Each row is a point on a landscape with many valleys, with its height.
From any point a ball takes the steepest step (drop divided by distance) to one of its 2 nearest points. It stops when none of these is lower. Distance is the straight distance between rows; heights are no part of it.
Z901 h=616: [188  80 159 170  99 176 118 158 138  88 164 107 117 107 114 142 132 133
 108 124 138 138 109 139 119 136 144]
Z362 h=470: [109 107  56 101 144  80 224 119 164 187 104 153  81  74 170 120  91 130
 174 192 160 109 155 129 151 136 148]
Z614 h=432: [123 111 151 171 112 144  58 111 113 124 159  80 135  99 108 151 157 167
  71 126 149 159  97 210 170  59 126]
Z132 h=467: [134 131 130 101 161 119 195 113 149 111  83 118  80 122 148 121 140 122
 188 145 137 109 141  77 100 193 107]
Z595 h=816: [147 202 129  76 177 101 146 109 137 105  78 130 131 142 113 149 110 105
 119 131  99 111 153 100 152 175 120]
Z913 h=529: [100 143 143 183 131 143  34  76 104 133 151 113 157 107 138 168 150 160
  99 124 139 134 104 181 148  42 101]
Z376 h=328: [139 138  92 119 110 144 167  91 182 165 127 128  81 122 106 159 150 135
 153 120 163 162 132 112 115 131 119]
Z708 h=591: [ 94 121 133 168 129 143  37  66  93 153 159 154 166 101 137 179 144 138
 113  96 123 140 134 167 145  45 107]
Z855 h=385: [125 149 133 101 108 101 125 132  91 144 123 180 182  97 137  85 100 100
 111 153  69 103 150 173 150 113 162]
Z783 h=608: [152 104 147  98 122  85  97 165  67 112 105 143 146 180 156  92  98 123
 147  78  83 107 103 106 108 178 113]
Z809 h=568: [175  71 162 175 105 163 119 192 113  72 155 110 122 130 124 127 113 119
 125 116 150 141  97 117 111 157 140]
Z669 h=271: [126  63 104 121 131 143 210 218 170 127 161 111 100 108 148 104  94 128
 152 159 143  99 141  99 135 152 165]
Z959 h=890: [141 122 124 102 171 121 211 183 138  50 128 108 111 114 152  73  82 145
 127 177 115  89 141 119 119 200 164]
Z360 h=483: [ 90 126  91 163 122 172 112 147 165 136 149  66 117 114  96 114 148 129
 101 167 173 159 111 141 158  50 135]
Z967 h=398: [ 93 159 136 106 111 119  95  97 107 180 127 169 156 141 145 109 159 136
 112 125 105 127 144 118 107 134 132]
Z655 h=488: [122 132 154 128 108 120 100 117 121 151 120 148 139 159 103 102 163 125
 112 138 118 114 133 125  93 152 125]
Z283 h=500: [165 101 169 163 117 123  76 187  83  72 141  87 137 170 131 146 109 128
 115  81 149 155  82 114 117 148 120]
Z36 h=620: [134 136 124  93 142  94 112  56 106 154 101 193 132 152 140 148 101 116
 173  77  87  76 133 121  84 126 110]
Z82 h=41: [107 143  79  81 133 140 215 110 217 131 119 114  88 108 111 122 124 131
 140 176 130 165 145  94 132 156 129]
Z709 h=231: [125 103 135 116 159 131 177 188 162  97 120  86 110 174 108 127 128 113
 157 130 141  99 138  77 116 184 130]
Z62 h=427: [151 116 123 152 107 160 135 102 157 134 136 119  89 113 112 152 175 145
 156 110 162 164 110 130 105 131 117]
Z643 h=413: [134 100 118 178  97 165 120 123 149 124 161  87 104  98 104 141 173 161
 144 113 170 175  87 173 133  85 129]
Z293 h=797: [164 145 154  98 114 124  94 153  88 137 145 145 157 143 158 115  95 130
  82 106  95  99 134 140 120 154 148]
Z151 h=303: [125  91 122 123 172 159 197 192 188  71 138  78  83 137 114 150 133 125
 170 122 148 105 136  66 113 179 128]
Z438 h=213: [ 99  72 165 177 105 164 131 202 133  78 177  82 140 140 113  85 148 124
 108 169 156 158 111 133 124  92 163]
Z187 h=684: [ 93 180 115 141 113 120  94  82 155 155 110 148 142 142  95 191 135 110
 122 122 127 156 125 113 129  94  91]
Z676 h=874: [176 180 141  86 158 133 102  79 123 127 126 159 145 137 142 170 102 136
 100  93  92 106 147 132 123 147 124]
Z419 h=581: [131 170 154 122 129 161  93  56 154 132 121 124 140 120 126 153 148 130
  62 144 118 158 143 112 134 124 102]
Z237 h=823: [122 120 124 189 125 135  83 144  71 138 144 104 134 128 143 138 156 137
 160  90 159 123  81 170 135  69 115]
Z372 h=308: [101  92 149 165 125 164 142 172 157  90 141  95 135 147  99  89 158 109
 141 174 144 131 136 109 108 122 136]
Z640 h=606: [112 168 121 148 134 124  79  95 142 150 120 104 124 162  86 187 167 133
 116  87 138 135 120 125 124 120 105]
Z235 h=202: [112  80  94  91 158 114 234 155 180 125 148 118  55  90 179  83 115 162
 162 171 150 113 147 106 107 192 154]
Z55 h=415: [100 154 158 166 151 131  33 132  91 100 127  56 134 155 112 160 164 152
  85  98 134 118 102 142 129 106 104]
Z798 h=648: [149 109 112 156 103 125 124 173 109  89 114  87 158 141 122 145 136 110
 188 101 128 135 112 124 144 117 105]
Z550 h=806: [102 128 106 165 102 111 128  91 113 169 103 151 118 131 120 158 154 103
 194 107 171 128 123 124 107  67  99]
Z68 h=715: [118 122 162 124  84 143  64 122 106 144 153  99 154 124 120 129 142 129
  38 129 107 139 155 164 147  92 145]
Z106 h=658: [134 145 165  98 149 102  77 126  93 125 107 129 141 181 132 121 129 132
 133  64  85 104 124  97 118 180 109]
Z658 h=634: [126 146 107 135 107 132 155 122 156 130  96 131 159 112 127 141 122  99
 155 157 115 152 141 102 148 113 110]
Z273 h=156: [112 121 101 100 151 163 199 156 208 117 143  98 103 132 111 109 132 135
 126 167 136 141 148  91 126 152 144]
Z879 h=854: [111 112 111 186 118 120  96 119  86 152 123 133 119 125 113 145 164 123
 187  92 171 114  81 157 116  56 104]
Z27 h=266: [140 143 138 157 150 160  87 159 119 103 143  52 126 158 115 149 150 134
  98 117 160 125 121 127 136 104 121]
Z942 h=325: [149 155 139 120 176 177 163 112 175 101 112 111  88 120 105 135 144 109
 122 148 145 120 136  63 121 163 111]
Z174 h=146: [111 131  82  97 187  90 235 131 162 110 114 119  71 106 168  89 109 163
 171 170 148 112 148 125 120 199 142]
Z761 h=484: [142 150 137 113  96 133 124  98 128 141 118 179 176  95 126 128 103  99
  97 164  88 116 154 153 140  97 150]
Z84 h=478: [148 173 153 134 152 168 120  76 171 111 113 107 111 117 113 159 150 116
  96 141 147 160 136  87 142 128 106]
Z59 h=695: [161 102 130 127 124 111  93  96  92 145  94 167 134 149 146 120 109 105
 183  64 109  80 108 104  97 100  89]
Z98 h=611: [187 134 141 139 146 151 121 100 111 113 105 122 114 124 152 168 140 129
 170  78 145 110 118  92 109 134  91]
Z977 h=605: [150 124 101 139 113 119 136 177 113 140 118  95 138 136 137 156 124 121
 181  94 144 125 133 112 142 121 110]
Z627 h=534: [152 162 123 103 142  98 154  69 114 145  94 186 127 131 151 132 110 125
 160 114 117 107 130 117  96 152 104]
Z889 h=115: [ 90  54 174 197 113 133  87 216  94  63 179  93 144 141 111 108 131 121
  94 160 166 174  86 156 134  98 153]
Z20 h=829: [118 134 144 115 137 118  35  42 121 120 110 178 168 147  98 188  98 101
 107 104  63  86 132 123 102  83  95]
Z949 h=324: [137 112 132 163 108 163  88 133 149 108 170  67 115 108 101 150 157 168
  99 120 159 181  94 185 153  95 133]
Z870 h=703: [108 113 113 130 124 130  88  85  79 185 156 209 157 109 148 174 119 115
 181  65 119 120 145 140 129  52 116]
Z332 h=737: [ 80 177 117 126 114 110  78  65 130 167 119 181 161 130 127 191 111 111
 121 113  94 142 132 114 123  83 106]
Z336 h=314: [108 176  84  92 130  84 195  79 171 165  93 183 110 115 138 151  97 119
 153 172 122 152 133 123 126 146 116]
Z696 h=764: [134 179 117  74 170 111 166 145 163 103 101  91 130 149 104 137 123 118
 111 152 106 129 163 104 163 179 145]
Z115 h=332: [144 130 117 103 123 127 192 105 150 153 134 160 100 111 147  85 131 159
 142 142 135 134 129 133 101 181 147]
Z704 h=309: [126 158 111 105 132  90 152 130  87 130 106 182 163 108 152  62  91 120
 121 158  85  92 138 161 128 140 153]
Z767 h=340: [118  68 194 176  95 111  49 168  76  84 169  81 150 147 110 150 130 154
  53 114 143 162  97 185 133 118 123]
Z731 h=265: [ 94  94 157 173 118 175 114 172 150  67 172  36 120 130 118 114 150 143
  74 169 155 161 111 148 131  82 153]
Z876 h=157: [111 159  77 117 158  88 209 107 128 125 108 171 118  76 171  56 105 166
 130 175 125 125 137 171 133 151 145]
Z385 h=95: [126 137 158 171 143 170  99 145 137  57 137  35 130 127 107 130 161 130
 102 151 153 142 115 137 145  90 119]
Z422 h=521: [110 170 146 159 149 130  45  88 114 123 119  90 124 153  87 181 170 136
  94  98 140 124 106 144 134 106  94]
Z754 h=790: [104 177 143 111 123 104  52  57 130 143 109 169 156 143 103 185 106 105
  81 115  66  98 135 120 114  99 117]
Z958 h=553: [132 109  78 123 108 118 174 172 135 190 135 127 119 124 144 140 116 127
 170 106 164 130 145 120 160 120 141]
Z202 h=867: [159 198 128  96 157 125 122  88 148 120  91 142 146 126 116 182 105 103
 114 111 100 124 139  92 146 147 107]
Z796 h=714: [122 172 103  92 125 134 148 144 167 132 126  83 146 150 100 135 127 123
  97 150 110 145 155 117 160 143 148]
Z755 h=575: [149 150 119 119 103 133 154  99 145 124 112 165 155  86 140 123 110 104
 142 170  97 137 144 118 140 115 126]
Z162 h=257: [121  91 102 100 122 136 218 150 161 135 156 152  69 104 145  58 129 167
 143 164 146 137 129 124 100 180 164]
Z90 h=423: [132 100 149 161 115 138  98 137 128 108 120 110 138 156  84 122 174 103
 126 144 136 120 116 121 104 135 115]
Z431 h=153: [ 95  96 118 106 117 121 160 181 110 196 149 173 125 124 132  58 134 112
 132 149 133 145 142 142 164 123 172]
Z793 h=196: [123 168  98  95 137 118 193  82 189 150 100 151  92 118 120 156 129 125
 154 149 140 159 130  99 121 162 109]
Z490 h=425: [157 168 117  86 131 115 173  70 140 148 131 171 123 105 144 118 115 161
 128 120 116 140 141 149 112 161 138]
Z206 h=837: [163 165 161  83 140 127  78  88  96 125 130 147 153 137 138 152  95 135
  69  84  71  81 147 141 113 139 144]
Z980 h=420: [107 115 108 163  97 169 108 120 153 147 146 107 129 103  96 117 145 120
  88 169 141 172 121 153 161  47 137]
Z444 h=239: [108  99 122 129 101 142 133 156 126 184 145 168 135 114 106  85 146 106
 119 153 132 154 144 143 167  90 158]
Z476 h=536: [169 132 140 148 126 146 121  73 127 133 118 144 124 124 127 170 154 124
 164  96 143 133 122 120 101 128  98]
Z983 h=763: [132 130 149 110  91 135  96 167  99 150 154 128 153 145 133 121 125 125
  73 118 105 118 148 147 146 123 156]
Z680 h=517: [125 112  68 106 125 114 190 150 162 192 131 133 107 108 151 128 105 122
 159 153 150 126 156 114 158 122 137]
Z53 h=683: [170  88 150 128  89 160 138 154 135 124 162 151 125 104 132  94 120 130
 111 136 118 138 129 143 116 155 168]
Z298 h=222: [110  90  99 117 132 162 189 188 188 127 161 103 115 126 130  90 115 135
 133 159 149 128 147 101 131 134 152]
Z318 h=871: [159 121 160 102 160 134 182 178 140  67 140 124 101 139 137  80  99 140
 107 152 127 106 117 115 101 216 155]
Z265 h=569: [147 120 137  88 145  74 149 162  89 114  99 141 123 161 168  94 101 148
 159  98 113 102 118 119 105 210 122]
Z141 h=530: [130 127 140  99 148  88 180 147 114 124  95 128 108 161 159  96 134 136
 173 124 134 111 131  98 101 203 114]
Z986 h=651: [114 157 166 126 115 148  59  68 124 142 137 115 151 130 126 146 152 132
  46 143 109 141 150 135 131  99 118]
Z839 h=315: [122 127 137 127 164 136 142 174 147 101 120  73 116 185  88 138 147 110
 133 117 145 114 140  84 133 159 127]
Z41 h=424: [132  94 180 156  96 120  53 179  73 109 166 103 154 160 127 139 119 139
  80  89 130 162 106 144 132 131 132]
Z668 h=316: [100 126 126 111 107 108 120 106  85 196 127 198 154 121 153  93 139 119
 143 118 114 114 142 130 122 121 137]
Z608 h=73: [101 148  72 113 185  91 235 102 166  87 106 141  75  79 160  73  89 181
 131 194 131 124 141 150 124 171 145]
Z698 h=642: [142  82 135 133 100  98 102 189  76 130 117 141 145 169 145  97 101 103
 159  80 123 117  98 100 115 144 112]
Z403 h=780: [151  95 144 177 116 124  47 141  72 109 136 113 154 146 134 145 132 127
 145  70 126 108  96 151 124  87 102]
Z872 h=838: [166 155 157  92 148 129 143 138 118 104 127 126 131 138 143  92 109 141
  92 132 107 116 139 130 116 191 147]
Z922 h=224: [114  89 126 116 118 101 167 164  87 199 133 191 124 120 166  70 134 121
 167 123 136 129 136 134 139 134 149]
Z369 h=229: [112  66 184 197 100 124  71 170  93  81 174  93 138 128  98 124 152 143
  95 150 157 154  75 195 143 102 136]
Z923 h=652: [101  96 140 146 114 132  41 100  72 159 155 183 175 109 137 164 134 126
 151  73  96 118 140 157 140  60 127]
Z291 h=238: [129 154 100 106 154  80 182 149  95  94  99 155 137 115 162  49  85 148
 129 169 106  99 135 171 133 170 159]
Z981 h=330: [111 111 101 139  94 159 133 123 150 180 134 150 138  89  99 113 138  97
 117 169 137 166 144 135 177  61 149]
Z703 h=700: [110 171 125  82 155  79 102 114  96 135  87 145 139 170 127 131 135 134
 137  74  81  94 135 106 120 180 115]
Z425 h=411: [ 90 143  74  99 148  51 228  91 165 161  77 152  87 101 160 157  82 113
 176 197 148 112 140 116 127 147 111]
Z751 h=740: [168 130 125 107 100 151 177 134 129 116 142 167 132  69 149  68 104 131
 100 165 105 129 153 160 136 143 177]
Z292 h=757: [113 119 113 150  97 124 110  68 120 184 129 191 130 108 131 180 139 105
 176  99 144 146 120 138 118  59 114]
Z312 h=738: [150 106 130 142 127 123  59 119  80 121 103 131 146 154 136 133 117 115
 162  58 102  87 104 114 116  87  82]
Z183 h=383: [138 155 124 135 165 152 115 158 143 108 121  59 120 168  90 159 142 114
 120 112 151 118 124 103 152 130 117]

Two balls start at each pair of points below. Name the first point that both come to, or write none.
Z755, Z115 -> Z608
Z237, Z923 -> none
Z901, Z655 -> none
Z879, Z640 -> none
Z627, Z658 -> Z608

For each start below, name the point where the ball stops.
Z53 -> Z889
Z20 -> Z385
Z751 -> Z608

Call two points neighbours if one is among the 2 nearest of the other. Go from one point of each pair to the other, from neighbour to neighbour, staying as low as possible. Name the highest point that can't be avoided.
Z385, Z709 -> Z183
Z949, Z608 -> Z62
Z608, Z82 -> Z669
Z385, Z889 -> Z731
